Each row is a point on a landscape with many peaks, with its height.
From any point a climber takes the steepest step (rise divided by distance) to one of its 2 nearest points. It stops when none of these is higher. Distance is the straight distance between rows; heights are no part of it.
k_119: [178 119 154 120 154 127 185  95 150  81 109 149 158 151 106 153 117 101
 100 127 138 128 146 129 178 140 172 139 115  92 153 130 119 104  85 161
 174  99  89 107  82 163 187 180  90  95  98 122 134  88 115]  height 1.33
k_380: [113  89  66 115 156 171 163 156 138 104 134  68 150  72 135 140 107 132
 149 138 136 123  95 131 164 152 182 112 172 106  96 136 149  75 156  79
 102 137 103 171  95 104 114 123 157 147 130  63 114 169 119]  height 4.33
k_851: [133 114 142 121  89 119 112 159  88  97 156 121 154 136 130 145 192 121
  69  99 159 126 112 197  82 121 111 125 143 116 109 130 108  77 109  45
 126 191 116 131 118 127 175 106 109 158 185 134 119 119 145]  height 1.89
k_614: [ 81 192 156 166  80 130 126  88  95 164 145 124 115  94 123 118 148 182
 104 137 172 109 129 125 119 158 112 132 129 184 133 144 139 147 125 124
  50 128 158 144 142 145  52  57 139 110 133 123 148 123 135]  height 1.57
k_459: [172 141 100 116 146 112 116  95 162  92  90  92 168 128 124 141 101 109
 125 132 130 162 147 119 138 127 183  68 193 118 110 151 133 103 104 139
 115 159 147 136 153 141  95 141 128 103 154  88 120 144 127]  height 5.30
k_288: [ 97 116  90 106 115 175  80 138 175 187 153 144 104 119 145 130 164 115
 149 145 120 138 118 125 133 150 115 197 125 148 144 175 167 144 139 128
  96 169 110 130 150 101 197 118 179 174 103 124 167 115 171]  height 4.85
k_335: [111 132 113 151 111 104  92 168  58 163 129 134 166 156 147 112 122 118
  84 111 175  63 155 159 112 139 144 135  53 173 145 111 137 169  82 138
 145 124 167  81 136  95 124 115 128 131  80 177 163 137 120]  height 1.10
k_959: [ 77 137 214 114 127  73 174 159 107  96 162 110 125 140 124 130  86 130
 162 112 154 109 142 124 137 141 127  98 103 145 123  92 142 148 130 152
 109  97 152 123 129 129 135 118 114 130 112 173 108 142  46]  height 2.74
k_573: [140 132 138 108 101 176  83 145 182 137 197 161 144 113 142 160 152 157
 114 116 161 124 141  60 102 142 135 113 134 180 119 164 178 127 138  87
 100 157 107 147 121  62 176 160 144  47 102 126 121 102 138]  height 2.96
k_911: [136 118 136  88 198 166 174 110 114  72 110 114 112 117 128 163  87 173
 166 203 108 122 143  79 164 124 137 123 127 121 120  97 110 166 166 164
 161  63  63 132 102 126 121 132  88 116  92 131 143 110  94]  height 2.93
k_371: [163  98 107 103 129 158 124 166 138 146 161 179  94 125 160 154 163 153
  99 139 108 168 101 139  92 121 106 133 144  97 149 121 100  92 135  91
 133 124 119 160  87 103 112 161 177 124 195 126  84 100 192]  height 4.16
k_905: [169 121 111 147 114 104  50 148 116 145 121 108 145 149 142 101 112  89
 153  72 116 123 173 127  69  94 144 139 147 152  90 129 191 136 158 131
 122 132 142 152 133 111 106 133 161  76 205 165  95 145 150]  height 1.67
k_867: [167 109 123 175 173 149 145 141 179  84 122 117 128 154  88 120  59 130
 147 130 114  97 144  50 154 103 156 153 123 125  98 111 135  81 160 125
 196  77  97 161 139 162 120 160  96 134 107 119 142 109 134]  height 4.63
k_106: [136  82 166  89  81 164  93 183 129  89 150 155 134 188 165 138 170  97
  89 124 146 105 111 113 114  75 129 147 132 126 138 124  98  67 101  94
 186 129 158 113 126 142 143 164 131 171 122 153  84 117 155]  height 2.24
k_725: [103 120 112 148 132 104 101 163 115 154 151 143 126 140 150  85  95 100
 135 121 137  90 175 127 118  93 119 175 101 138 122  96 206 181 139 158
 136 107 141 128 112  99 122  86 168 130 122 182 133 167 164]  height 4.51
k_602: [114 125  97  97 149 133 148 142 136 155 151  92 104 103 133 115 155 136
 155 152 131 118 109  93  80 168  89  97 107 102  87 135 145 136 211 136
 142 140 120 153 152  82 174 126 141 184 137 139 154 137 115]  height 3.84
k_430: [ 98 140 123 139 116 157 135 153 140 159 132 166 105 111 129 124  92 169
 151 154 112  85 112 138 119 115  45 139 102 126 137 104 140 138 145 137
 124 125 115 105 128 133 139 116 131 148  73 109 116 163 142]  height 2.33
k_203: [146 157 143 135 181 102 184 118 146 187 154 157  82 109 132  73  70 142
 169 121 117 128 149  96  73 117  84 114 133  91 111 113 147 137 202 156
 175 135 108 126 126 141 157 140 123 120 129 137 129 130  87]  height 3.48
k_878: [138 156 153 116 189 149 158 137 128 104 137 120 107  96 128  98  71 162
 161 166 145 108 134  67 100 116 114  72 157  89 104 113 140 128 171 158
 180  90 103 123 133 127 117 161  98 111 117 141 130 120  87]  height 3.25
k_928: [143 120 145  89 167 105 157 148 135 111 103  76 128 161 134 105 112 108
 130 173 141 137 145 134 116 105 194 135 158 106 162 115 148 135  47 188
 180 143 182  56 124 158  95 131  84 196  95 139 143  95 123]  height 1.60
k_357: [ 91 149  96 108  77 178  61 179 166 191 175 171 107 143 150 156 132 154
 135 154 107 106 110 107 121 123  94 194  93 179 127 167 161 125 160  69
  92 141 147 157 161  99 141 122 171 168 102  90 104 131 164]  height 4.54
k_583: [138 152 119 196 105 113 114 107 108 162  76 168 157 151 118 103  89 111
 113  98 118 112 101 169 124 113  45 113 100  87 125 166 119 111 117 141
 131 118 159 124 159 188 146 149  96 116 134 125 122 145 136]  height 2.69
k_641: [120 103 125 129  68 175 110 142 102 117 134 138 146 135 129 166 202 131
  56 120 139 154 116 188 121 116 156 128 148 147 165 147  90  75  80  50
 101 163 127 123 107 120  96 109 123 146 144  90 129  91 147]  height 1.74
k_205: [130 137 140  96 162 110 172  78 153  79  69  90 129 131 119 140 114 125
 140 169 100 162 112 111 189 117 155 120 144 127 128 143 108 136 105 188
 129  75 110 126 129 162  69 146  89 134 132 118 143  74 146]  height 2.09
k_165: [116 108 125 164 136 134 142 112 135  86 166  95 129 109 125 111 127 132
 176  89 149 100 135 114 158 119 128 187 153  93 105  86 136 107 186  64
 107 110  81 172  90 115 195  89 143 137 173 119 160 141 153]  height 5.43
k_143: [104 130 160 118 104  96 175 218 144 118 130 146 124 140 135 161 124  77
 110 147 112 151 106 146 131 132 108  97  98 133 143 130  91  90  81 166
 121  95 159 154 109 101 112 127 127 141 141 136  97 124 129]  height 3.28
k_77: [114 186 149 134  85 107 111 107  77 190 132 121 116 141 119 114 146 153
 138 135 155 105 142 154  88 171  99 132 108 168 109 142 140 195 125 106
  73 159 155 114 204 127 113  64  99 150 112 133 145 124 100]  height 1.46
k_402: [147 156 114 150 153 121 104  79 180 139 107  82 141 127 145  90  97 163
 180 120 127 182 100  90 158 108 159  84 196 116 109 187 152 109 138 120
 130 165 147 126 170 169  97 174 100 117 140 104  71 130 129]  height 4.83
k_414: [102  48 110 104 125  91 162 158  68 119 119 101 143 142 126 146 161 115
  89  93 147 138 138 175 169 142 182 110  82 136 142 111  83 142  46 138
 117 142 204  83 118  90 120 150 151 124 140 120 111 146  90]  height 0.70
k_772: [113 127 176 113 166  82 182 134  70 132 160  82 105 128 142  66  95 152
 185 117 144  96 167 112  87 152 161 118 113 131 111  82 167 179 145 149
 175 126 157 120 110 131 113 109 100 142 111 177 125 144  38]  height 2.45
k_901: [100  67 126  98 100 113  80 170  57 134 127 117 165 146 158 137 163 113
 117 116 183  97 142 152 115 132 174  95  98 168 122  97 120 183  73 129
 140 143 196  92 123  84 101 163 146  95 114 161 103 150 119]  height 0.90
k_7: [153 140 156 109 152 131 140 123 180  96 118  90 115 100  97 132 118 182
 193 156 123 157 105 123 151  98  82 136 185 125  79 126 117 140 138  94
 124 163 120 105 150 197 135 117 107 158  91  71  55 167 136]  height 4.07
k_526: [140 117 139 132 139  80 168  94  80 136 125 133 126 150 136 104 123 111
 111  92 127 119 147 158 140 160 142 113  86 106 138 110 134 132 129 145
 125 112 130 122 109 119 161 148 120  87 162 168 130 127 103]  height 3.29
k_896: [133 155 110 145  91 139 112 178 144 116 122 195 129 134 130 187 167 101
  43 134 137 141 134 124 105 160 120  95 108 175 158 160  96 133  65 131
  85 131 142 168 124  57  83 126 125  77 148 122 141 103 140]  height 3.69
k_296: [110 107 102 148 133 150  82 218 140 143 118 135 156 145 120  72 109  75
 139 139 166  94 162 137  86  66 127 193 101 118 141  90 185 125 132 159
 147 121 123 142  87  90 132  99 180 172 136 153 173 171 180]  height 4.82
k_272: [150 113  83 157 125 114 119  92 126 188  88 189 129 146 124 103 128 149
  85 100  91 138 110 161 147 145  81 134  94 103 145 174 115 118 112 138
 162 162 123 101 135 161 158 191 117 119  94 118 134 118 134]  height 3.01
k_157: [165 103  63 128 147 140 107 111 152 151  83 113 127  97 115 124  93 109
 151 162 100 162 158 120 136 100 160 171 151 141  93 136 136 121 118 117
 126 123 124 141 155 130  72  78 196 135 110  66 122 171 163]  height 3.66
k_778: [131  84 123 136 111 134 142 123 113 103 100 137 173 155 122 151 151 118
 106 134 143 122 103 147 152 131 151 134 129 107 144 146 101  62  57 124
 155 103 123 118  86 138 142 145 105 145 100 126 148  92 141]  height 1.25
k_4: [109 157 123 172  90  90 127 138  87 195 131 161 128 132 123  87  90 137
 103 102 135  87 157 159 118 138  97 166  57 156 128 124 158 182 111 135
 113 147 162  79 160 134 119  93 100 137  61 139 159 157  95]  height 1.29
k_647: [ 93 107  83 118 155 171  71 184 183 148 122 130 141 136 134 102 128  90
 153 168 154 148 138 122 115  99 132 192 146  94 122 147 180 126 143 166
 110 149  99 130 140  82 169 117 189 185 127 151 194 141 170]  height 5.17
k_808: [117 154 118 183 126 104 118 109 142 143  89 110 163 177 105  68  68  66
 124  89 130 122 113 128 176  94 108 135 110  84 114 141 154 101 139 140
 150  95 142 127 163 179 163 160 117 159 196 119 120 127 138]  height 2.36
k_114: [149 108 156 107 125 124  95 218 141  71 118 137 150 171 133 139 127  61
 112 127 125  94 134 106 114  77 172 118 133 107 143  98  96  53  88 117
 190  99 135 157 107 120 111 162 146 150 155 162 108 112 144]  height 2.49
k_139: [124 209 146 156 100 115 116 104 127 134 128 176 170 140 103 146 176  95
  69 113 114 135 134 181 124 121 107 155 124 149 163 164 154 143  94 138
  89 133 119 119 143 120 144  96 105  72 137 117 181  87 145]  height 2.72
k_322: [175 133 101 147 152 114 112  46 136  97  44 130 150 118  96 172 173  95
  89 100 111 157 169 147 131 123 142 104 160 129 106 134  80 159  84 126
 110 132 102  82 188 155 130  91 113  97 106  77 153 155 134]  height 4.81
k_720: [174 135 146 165 163  87  99 125 121 101 121 118 145 141 135 109  86 116
 126  50 118 121 166  88 104 114 153  92 158 111  98 128 153 134 161 111
 137 127 136 150 119 114 127 161 118  52 209 171  83 150  86]  height 1.84
k_886: [130 175 152 146 117  71 126 104 109 149 118 127 120 167 137  96 124  66
  89  91 130 129 138 157 149 134 132 121  78 140 169 100 102 117  88 172
 107  83 159 151  98 110  87 108 118 115 176 165 154  94 131]  height 2.78
k_918: [133 122 131 111 120 171 117 145 172 163 145 135  98 151 129 107 124 128
 145 159 137 102 106  90 121  98 103 155 153 117 128 151 107 116 161 118
 206 146 142 100 175 151 179 184 119 219  91 135 121  71 118]  height 1.98
k_200: [100 117 127 132 142 101  95 198  76  97  78  95 145 169 144 139  98  74
 129 121 119 106  90 124 149 112 134  83  56 116  90 110  75 142 142 175
 139  56 180 164 132  86  91 120 174 138 173 187 103 170 141]  height 4.14
k_13: [ 99  89 118  87  85 163 108  93 101 141 145 139  99 146 190 149 183 170
 120 160 118 151  75 115 182 151 126 125 117 128 146 170  78 106 145 121
 124 131 137 154 123 116 120 191 174 122 134 140  89 127 162]  height 3.46
k_372: [144  90 124 127  76 118 103 149 105 131 153 159 125 180 147 126 168 123
 105  82 120 110  92 170 100 118  89 146 134 132 144 138 124  87 110  71
 157 152 150 134 125 163 146 156 126 151 165 149  80 119 143]  height 2.05
k_850: [155 140 141 146 129  93 123 101 164 130 109  97 137 115 127 118 133  80
 114 120 120 194 137 147 116 115 154 117 183 121 130 132 166  93  72 147
  80 149 148 108 136 155 110  98 137 119 157  82 140 117 136]  height 6.03
k_340: [136 117  95 131 162 105 160 123 126 163 120 113  71  99 127  86 123 153
 159 117 107 112 130 135  70 133  90 143 150  78 111 101  97 144 190 134
 172 151 102 166 120 115 186 127 137 191 129 152 148 131 115]  height 3.67
k_193: [133 134 140 114 155 139 100  64 132  94 116  79 122  85 137 131 116 175
 166 148 164 134 161 107 146  84 139 143 173 109  79  85 178 198 148 123
 125 157 113  87 103 139 131  98 129  92  76 131 137 164 154]  height 3.32
k_356: [116 121 103 106 132 133 152 134 124 151 106 148  99 112 146 116 114 163
 149 176 111 164  63 106 122 143  90  67 120 108 150 134 108 135 121 175
 142 112 172 146 114 151  85 172 127 135 128 122 104 121 137]  height 2.67
k_518: [149 130 162 137 118 104 162  97 122 107 137 115 132 151  91 115 159 142
 154 117 128 173 109 125 107 176 163  76 152 145 151 167  92  94 106 122
 127 130 168 126 143 177  98 135  80 173 149 124 134  88  76]  height 2.12
k_406: [ 80 110  95 129  98 174 107  83 135 152 146 124 105  82 137 146 132 182
 155 160 123  87 140 108 120 156  79 132 115 167  87 131 139 176 175 121
 107 153 103 104 160 112 168  93 130 146  50  95 141 155 114]  height 2.50
k_776: [164 147 133 156 128  74 136  99 113  92  68 155 177 118  76 172 136  97
  64 105 114 130 168 147 121 148 158  90 116 136 146 105  62 145  81 134
  90 117  92  84 154 127 111 107  81  60  85  94 161 141  97]  height 4.02
k_854: [111 157 146 157 138 131 104  95 130 119 139 118 148  93 117 117 112 162
 159 132 166 100 174 111 151  85  56 139 139 112  70 127 197 188 173 115
  99 151 122 112 103 130 171 116 140  87  91 117 118 214 142]  height 3.07
k_464: [118 160 153  91 109  72 131 109 131 123 162 104 127 170 155 101 160  96
 129 101 121 152 111 148 138 156 143 121 113 170 154 130  93 107 115 136
 113 104 182 123 145 150  87 117 117 151 162 163 131  78  85]  height 2.39
k_75: [117 204 116 146 148 109  80  48 108 163 121 123 135 121 142  77 142  75
 134 101 123 151 115 171 179 126 109 145 134 100 136 146 180 162 151 166
  94 120 111 118 161 152 171 141 140 135 177 180 166 122 145]  height 4.70
k_916: [148 112 131  85 164 144 145  91 147 110  90  70 130  83 127 155  97 157
 176 160 126 162 149 135 162  67 123 132 187  96  97  93 145 159 117 106
 141 144  99  98 118 169 117  82 126 144 120  69 115 170 174]  height 3.65
k_658: [161 132 114 144  94 127 120 183 137 151 138 159 131 129 122 163 143 117
  73 121 131 136 129 135  47 164 151  90 133 181 127 162 123 126  88 121
 110 168 148 132 175  72 108 113  94  95 112 104 128  98  98]  height 3.41
k_25: [136  90  76 119 141  97 111 143 143 119 104 129 155 152 127 183 165  46
 111 116 123 140 163 161 152 121 182 160  79 119 143  90 106 204 114 191
 125 116 110  59 136  89 156 125 152 108 115 102 166 129 136]  height 0.23
k_96: [111 110 157 112 159 146 176 118 106 103 182 121  78  85 134 114 142 182
 156 113 159 116 124 129 123 129 102 154 156  77 112  81 142  98 166  87
 149 123  96 152  54 123 165 139 144 116 143 142 118 118 135]  height 4.91
k_407: [165 128 116 127 148 136 113  69 162  53  66 114 157 108  85 190 131 129
 119 118 115 104 155 100 115 115 183 110 176 139 103 144  93 127  98 101
 164 138  87  81 172 159 120 102  94 110  53  80 159 150 118]  height 5.56
k_728: [153 131 117 117 131 162 112 147 158 152 155 140  74 102 134 160 164 175
 137 135  89 174  88 160 102 117  55 156 165 128 122 128  91 143 151  77
 107 211 101 128 115 140 156 126 116 144 129  91  84 155 161]  height 3.72
k_304: [132 101 112 152 141 129 167 165 142 101 149 147 110 135  97 107  95  98
 141  98 105 108 112 113 124 118 115 184 120  73 137  96  94  78 173  82
 156 109  89 165 106 126 187 140 130 142 184 128 116 118 159]  height 6.25
k_709: [157 109 142 131 150 124 151 132 139 113 164 123  95 100 117 127 146 151
 151  79  90 188  80 174 112 118 106 156 190 100 146  88  94  86 132  50
 111 175  94 145  87 167 142 120 107 130 157 112  70 104 149]  height 4.03
k_930: [ 94 160 180 152 109 110 177 110  88 146 159  78 131  96 101  78 138 169
 163 152 171 138 139 144 115 149 132 117 156 157 136 133 168 124  88 118
  64 131 165 142 103 157  57  58 126 158 152 146 130 113 104]  height 1.68
k_159: [123 173 150 156  94 102 152  91  84 126 116 165 159 147  87 167 167  74
  54 107 115 102 173 169 150 142 118 123  88 160 184 127 104 146  89 140
  66 106  88  97 124 145 125  80  89  75 122 109 187 112 100]  height 3.23
k_711: [141 137 159 137 116 105 108 211 181  98 147 154 117 167 136 135 106  70
 129 107 106 120 130 108 120  81 118 135 108 142 149 117 137 102 106 150
 132  84 157 131 117 114 110 140 134 129 148 143  82 123 144]  height 2.86
k_367: [121  72 132  71 109 162 133  88  80 138 148 126 112 123 165 141 189 180
 114 146 130 152  86 148 118 186 146 115 146 106 148 171 120 134 114 130
 152 169 112 108  87 132 153 164 151 115 117 152 127  80 147]  height 3.20
k_74: [119 115 101 147 115 174 137 159 125 122 118 105 137 115 123 145 132 147
  77 157 156 148 118  91 126 148 193  97 138 186 146 159 130  32 113 107
 105 121 141 195  99 102  51 109 139 113 167  95 135 100 121]  height 4.42
k_963: [145  63  36 122 171 141 145 129 116 140 107  82 123  79 126 113 105 144
 152 155  96 180 126 138 143 133 176 139 165 102 107 126 130  98 149 104
 106 154 104 154  90 110  89 116 170 137 166  71 131 153 174]  height 3.98
k_734: [117 119 176 116 151 104 180 114  75 117 145  80 109 104 108 139 158 178
 163 123 135 103 142 136  67 198 169  85 111 157 113  68 106 170 163 145
 145 137 121 117 137  97 131  97 109 122  76 161 146 134  34]  height 2.27
k_798: [111 171 124 138 135 120 109  56 138 149  89 117 164 124 130  98 180  84
 120 128 160 167 111 156 155 128 131 132 164 124 145 165 168 152 100 169
  47 129 131 102 162 139 105  92 139 127 174 131 187 139 149]  height 5.23
k_275: [ 92 126  86 131 121 164  82 164 136 170 155 137 132 128 135 121 123 110
 152 148 130  89 103  89 105 137 105 150  81 151  99 140 169 135 204 156
 152  91 135 151 169  96 163 133 164 178 120 169 165 147 131]  height 4.04
k_100: [139 158 180 125 149 124 166  62 108  96 132  83 149 104  89 115 170 145
 176 168 154 150 135 121  83 161 169  72 169 111 117 135 139 114 140 139
 123 132 137 118 145 176 113 104 102 158 137 144 144 112  72]  height 1.95
k_669: [117 162 120 131 140 179 127 134 170 152 157 177 108 123 137 121 108 138
 125 147 112  76 142  96 114 107  75 147 118  97 149 137 135 149 155 139
 203 108 103 100 115 137 176 164 110 139  69 135 148 114 136]  height 2.15
k_271: [ 99 169 138 161 142 105 118  88 101 161 151 137 148 139 125  70 120 104
 127  87 162  84 132 156 147 136 122 161  99  93 143 134 205 149 167 124
 122 124  94 156 120 146 193 120 141 147 178 189 205 113 146]  height 4.23
k_889: [131 116  99  95 141 143  95 121 139 141 119 104 132 152 135  98 143 114
 139 157 128 144 134 102 118 113 164 153 166 109 129 137 135 132 114 171
 188 145 127  81 157 148 142 165 116 181  96 150 175  91 129]  height 1.82
k_266: [ 95 133 134 108 116 136 160 178 112 140  92 149 127 119 141 120 138 133
 103 174 133 148  69 160 126 136  68  49 112  98 146 147 109 106  72 146
 102 121 175 148 106 122  72 150 132 169 152 105  98 147 164]  height 2.90
k_524: [131 113 114 129 147 155 175 145 134  72 138  92 137 111 136 125 117 135
 137 104 125 146 110 113  89 146 186  88 156 159 109 126 122  66 156 109
 127 119 129 161 125 116  99  97 136 147 154 107 136 126 110]  height 4.73
k_107: [108  84  79 122 133 179 158 121 137 150 127 137  80  86 138 124 159 192
 152 174 120 151  86 170 146 154  68 173 149  69 142 136 124 133 139  77
 111 165  97 124  92 144 157 140 141 191 103  80 118 153 165]  height 3.49
k_273: [130  73 124 104 108 173 127 209 120 124 161 159  92  99 152 142 137 161
  96 146 110 170 112 140 114 123 116 130 161 143 158 108 119  93  96  60
 117 142 115 184  66 117  41 155 133 118 152  79  71 120 150]  height 3.91
k_706: [134 122 109  91  77 152 102 112 161 151 167 191 116 120 169 171 150 153
  87 152 106 124  98  86 128 169 121 139 114 152 160 175 121 131 146  99
 106 138 103 158 137  84 150 182 166  90 103 111 108 100 159]  height 3.18
k_185: [122 136 127 142 124 111  75 136  87 116 100 132 150 171 149 108 111  72
 129 106 127 119 119 154 137 100 106  86  79  82 109 127 120 168 148 170
 125  73 158 135 126 121 118 144 168  89 206 182  96 169 140]  height 4.74
k_595: [144 150 165 132 167  88 139 116 182  69 133  89 136 159 113 119  84 105
 184  97 118 136 161 109 163  75 145 151 166 124  95 116 157 123 154 136
 142 125 143 109 150 166 151 126 102 130 139 115 104 123  87]  height 3.60
k_710: [110 163 185 115 127 124 176 101 103 140 123  70 152  83 107 110 116 168
 150 199 204 120 120 121  92 157 153  77 184 131 136 148 161 129  81 132
 109 151 161 123 120 156  71  85  99 167  92 117 141 133 117]  height 1.81
k_940: [111 114 103 135 111 164 122 151 142 119 129 136 156 140 131 179 165  84
  71 131 142 112 119  88 121 171 208 100  95 191 154 155  84  85 104 144
  97  92 136 159 110  62  83 109 135  90 127 127 150  89 139]  height 4.05
k_780: [139 102 128  94 134 147 157  92 110 179 156 142 112  87 114 150 174 176
 111 150 151 126 105 148  96 210 126 109 114 147 168 151 132 153 139 142
 112 164 110 126 131  88 144 141 132  88  99 143 156  85 104]  height 2.98
k_216: [161 131 124 165 130  97  94  91 146 118 124 153 158 164 129  94  95 107
 130  66 107 127 138 104 159 106 116 143 117  91 105 164 147 113 148 121
 147 111 134 150 137 148 172 206 126  93 185 159  91 119 136]  height 2.08
k_688: [131 132 137  94 166 153 156 123  84 115 104 147 102 100 122 143 112 159
 115 202 109 118 157  95 132 114 151 110 120 127 138  58  98 196 118 174
 165  81  98  85 102 123  61  85 109  82  76 120 169 154 118]  height 2.58
k_130: [121 160 188 155 134  83 166 159 127 101 152  97 145 163  99  85  83  74
 156  79 156  87 155 116 164 113 157 145 128 128 127 112 150 101 128 143
 138 101 166 135 117 148 137 115 103 129 139 182 125 127  55]  height 3.14
k_690: [120 141  54 115 101 163  33 153 128 189 157 168 131 145 155 128 134 133
 154 104 105 100 127 103 111 140 118 174  81 175  86 152 138 150 192  99
 132 112 137 173 182 114 135 136 185 155 145 143 122 139 152]  height 4.29
k_954: [145 135 189 134 143 114 183 125 144  81  85 141 147 153  90 141  91 121
 124 161 127 148 132 126 202  98 126 104 130  98 151 116  99 143 100 191
 138  77 102 105  91 156 121 144  67  96 114 107 141 108 107]  height 1.69
k_781: [110  86 112 140  84 152 122 162 150  89 112 143 152 148 111 189 151 101
  61 126 117 114 122 175 132 108 148 150 123 154 157 131 102  68  57  99
 116 131 129 119 112 113 118  94 133 131 103  77 141 148 142]  height 1.54
k_250: [114 140 134 139 107  91  84 147 134 143 142 158 159 146 173 106  80  70
 140  95 149  94 149 114 170  94 109 131  70 137 125 139 180 183 134 177
 125 109 153 134 141 114 159 149 145 109 153 176  90 160 143]  height 4.06
k_410: [109  44  52 132 111 119 126 142  94 142  97 114 148 132 113 156 141 100
 106 109 134 114 144 157 184 135 159 159  59 142 142 116  85 143  86 148
 138 139 144  94 145  87 118 125 167 114  98 107 148 165 145]  height 0.48
k_783: [168 128 101 143 133 153  76  75 143  67  78 145 168 185 116 179 123 111
 107 117 103  96 178 100 163 116 161 141 128 126 119 119  79 147 133 118
 179 108  69  87 138 153 153 143  96 106  87 110 164 111 118]  height 4.64
k_561: [157 151 151 173 164  90 151 120 153  42  70  95 146 147  82 139  41 132
 158 119  92 139 155  92 176 126 172 130 165 142 107 121 116  94 172 144
 157  75 121 149 172 159 110 139  79 109 139 109 110 142  97]  height 4.08
k_866: [129 121 160 150 131 133 201 162 161 100 146 145 131 144  90 121  75 135
 132 111 115  80 117  99 138 134 120 133 126  90 133 119  87  45 160 135
 177  94 110 142 100 149 161 164 115 147  91 129 114 104 113]  height 5.31
k_294: [142 160 125 102 146 127 106  85 190 130 127  80  98 119 146 118 121 173
 225 140 109 203 102 102 172 105 103 123 182 118 105 129 153 145 147 101
  94 170 137 132 138 153 112 158 118 128 168 100  43 149 148]  height 4.50
k_528: [143  93 162 107 124 125 157 149 136  96 177 161  88 117 150 150 142 194
 132  97  97 163 100 131 126 107  86 142 163  88 145  87  92 102 150  54
 132 117 112 153  73 120 141 170 147 104 159 151  56 136 157]  height 4.48
k_589: [ 84 138 149 121 121 102 145 180 106  96 132 120  92 131 139 133 110  97
 139 110 101 136 104 119 141 140 119  90  81 154 130  94  91  91 150 147
 102  71 162 179 137  98  80 103 150 146 192 179 102 138 116]  height 3.70
k_176: [143  77  55 134 135 153 139 105 145 200  83 158 100  96 134 131 121 190
 121 153  86 171  83 162 131 153  75 151 127 108 146 158 104 110 110 120
 149 172  87 120 149 147 135 166 136 161  85  90 148 133 153]  height 3.27
k_43: [115 121 121 122 132 130 162  97  94 162 125 127 100  94 113 144 145 145
 123 140 131 103 166 127 111 156 162 120  70 176 146  60 116 180 130 178
 135 126 124  76 125 126  98 111 101  97  66 145 161 121  82]  height 2.28
k_612: [126 116 127 102 119  99 175 161  93 150 136 129 123 102 135 170 188 118
  78 136 153 143 134 159  80 166 155 109  83 162 143 129 111 135 133 142
 110 172 125 137 140  42 121 103 133  99 147 145 135 126 109]  height 3.16
k_225: [136 146 175 131 142 107 130  96  75 152 157 161 118 137 132  81 123 108
  98  92 129  76 158 133 119 138 132 150  96  92 130 113 139 133 175 136
 200 133  94 154 124 122 220 141 113 127 148 190 175 125  90]  height 3.79
k_363: [114 196 169 143 106 122  98  48 130 179 137 127 115  98 120 109 115 161
 169 133 130 107 145 165 141 127  47 127 133 147  87 125 180 226 145 122
  72 168 126  90 144 163 159  89 127 119  82 121 116 190 121]  height 2.85
k_105: [ 96 165 183 127 107 136  99  83 132 160 166 117  83  72  94 148 145 160
 157 134 124 111 133 139 133 108  73 164 123 175 101 116 139 192 155 104
  75 162 116  99 183 167 151  52 146 155  49  94 129 163 121]  height 2.68
k_354: [134 204 137 128  99 156  70 134 170 135 160 189 143 116 139 173 156 114
  94 104 125 126 132 111  74 128 116 138 152 154 139 172 151 145 136  85
  80 168 107 140 145 118 174 100 126  52 147 121 149  83 132]  height 2.73
k_873: [149 153 153 118 150 117 168  97 161 102 115 129  87 117 136 147 100 166
 147 168  59 188 120  88 158 140 113  82 155 137 154 150  89 126 121 182
 130  94 125 147 136 158  81 154 109 101 126  97 107  92 121]  height 2.40
k_217: [111  90 109 107  85 192 109 156 122 132 161 114  93 141 174 126 146 194
 123 150 128 153  86 111 163 139 140 131 129 167 148 138 110  96 126  70
 110 127 145 166  84 125  77 147 164 136 120 111  76 111 148]  height 3.68

Where does a climber stop that starts at each point below?
k_414 -> k_850
k_889 -> k_850
k_43 -> k_647
k_216 -> k_528
k_710 -> k_850
k_734 -> k_304
k_854 -> k_850
k_354 -> k_528
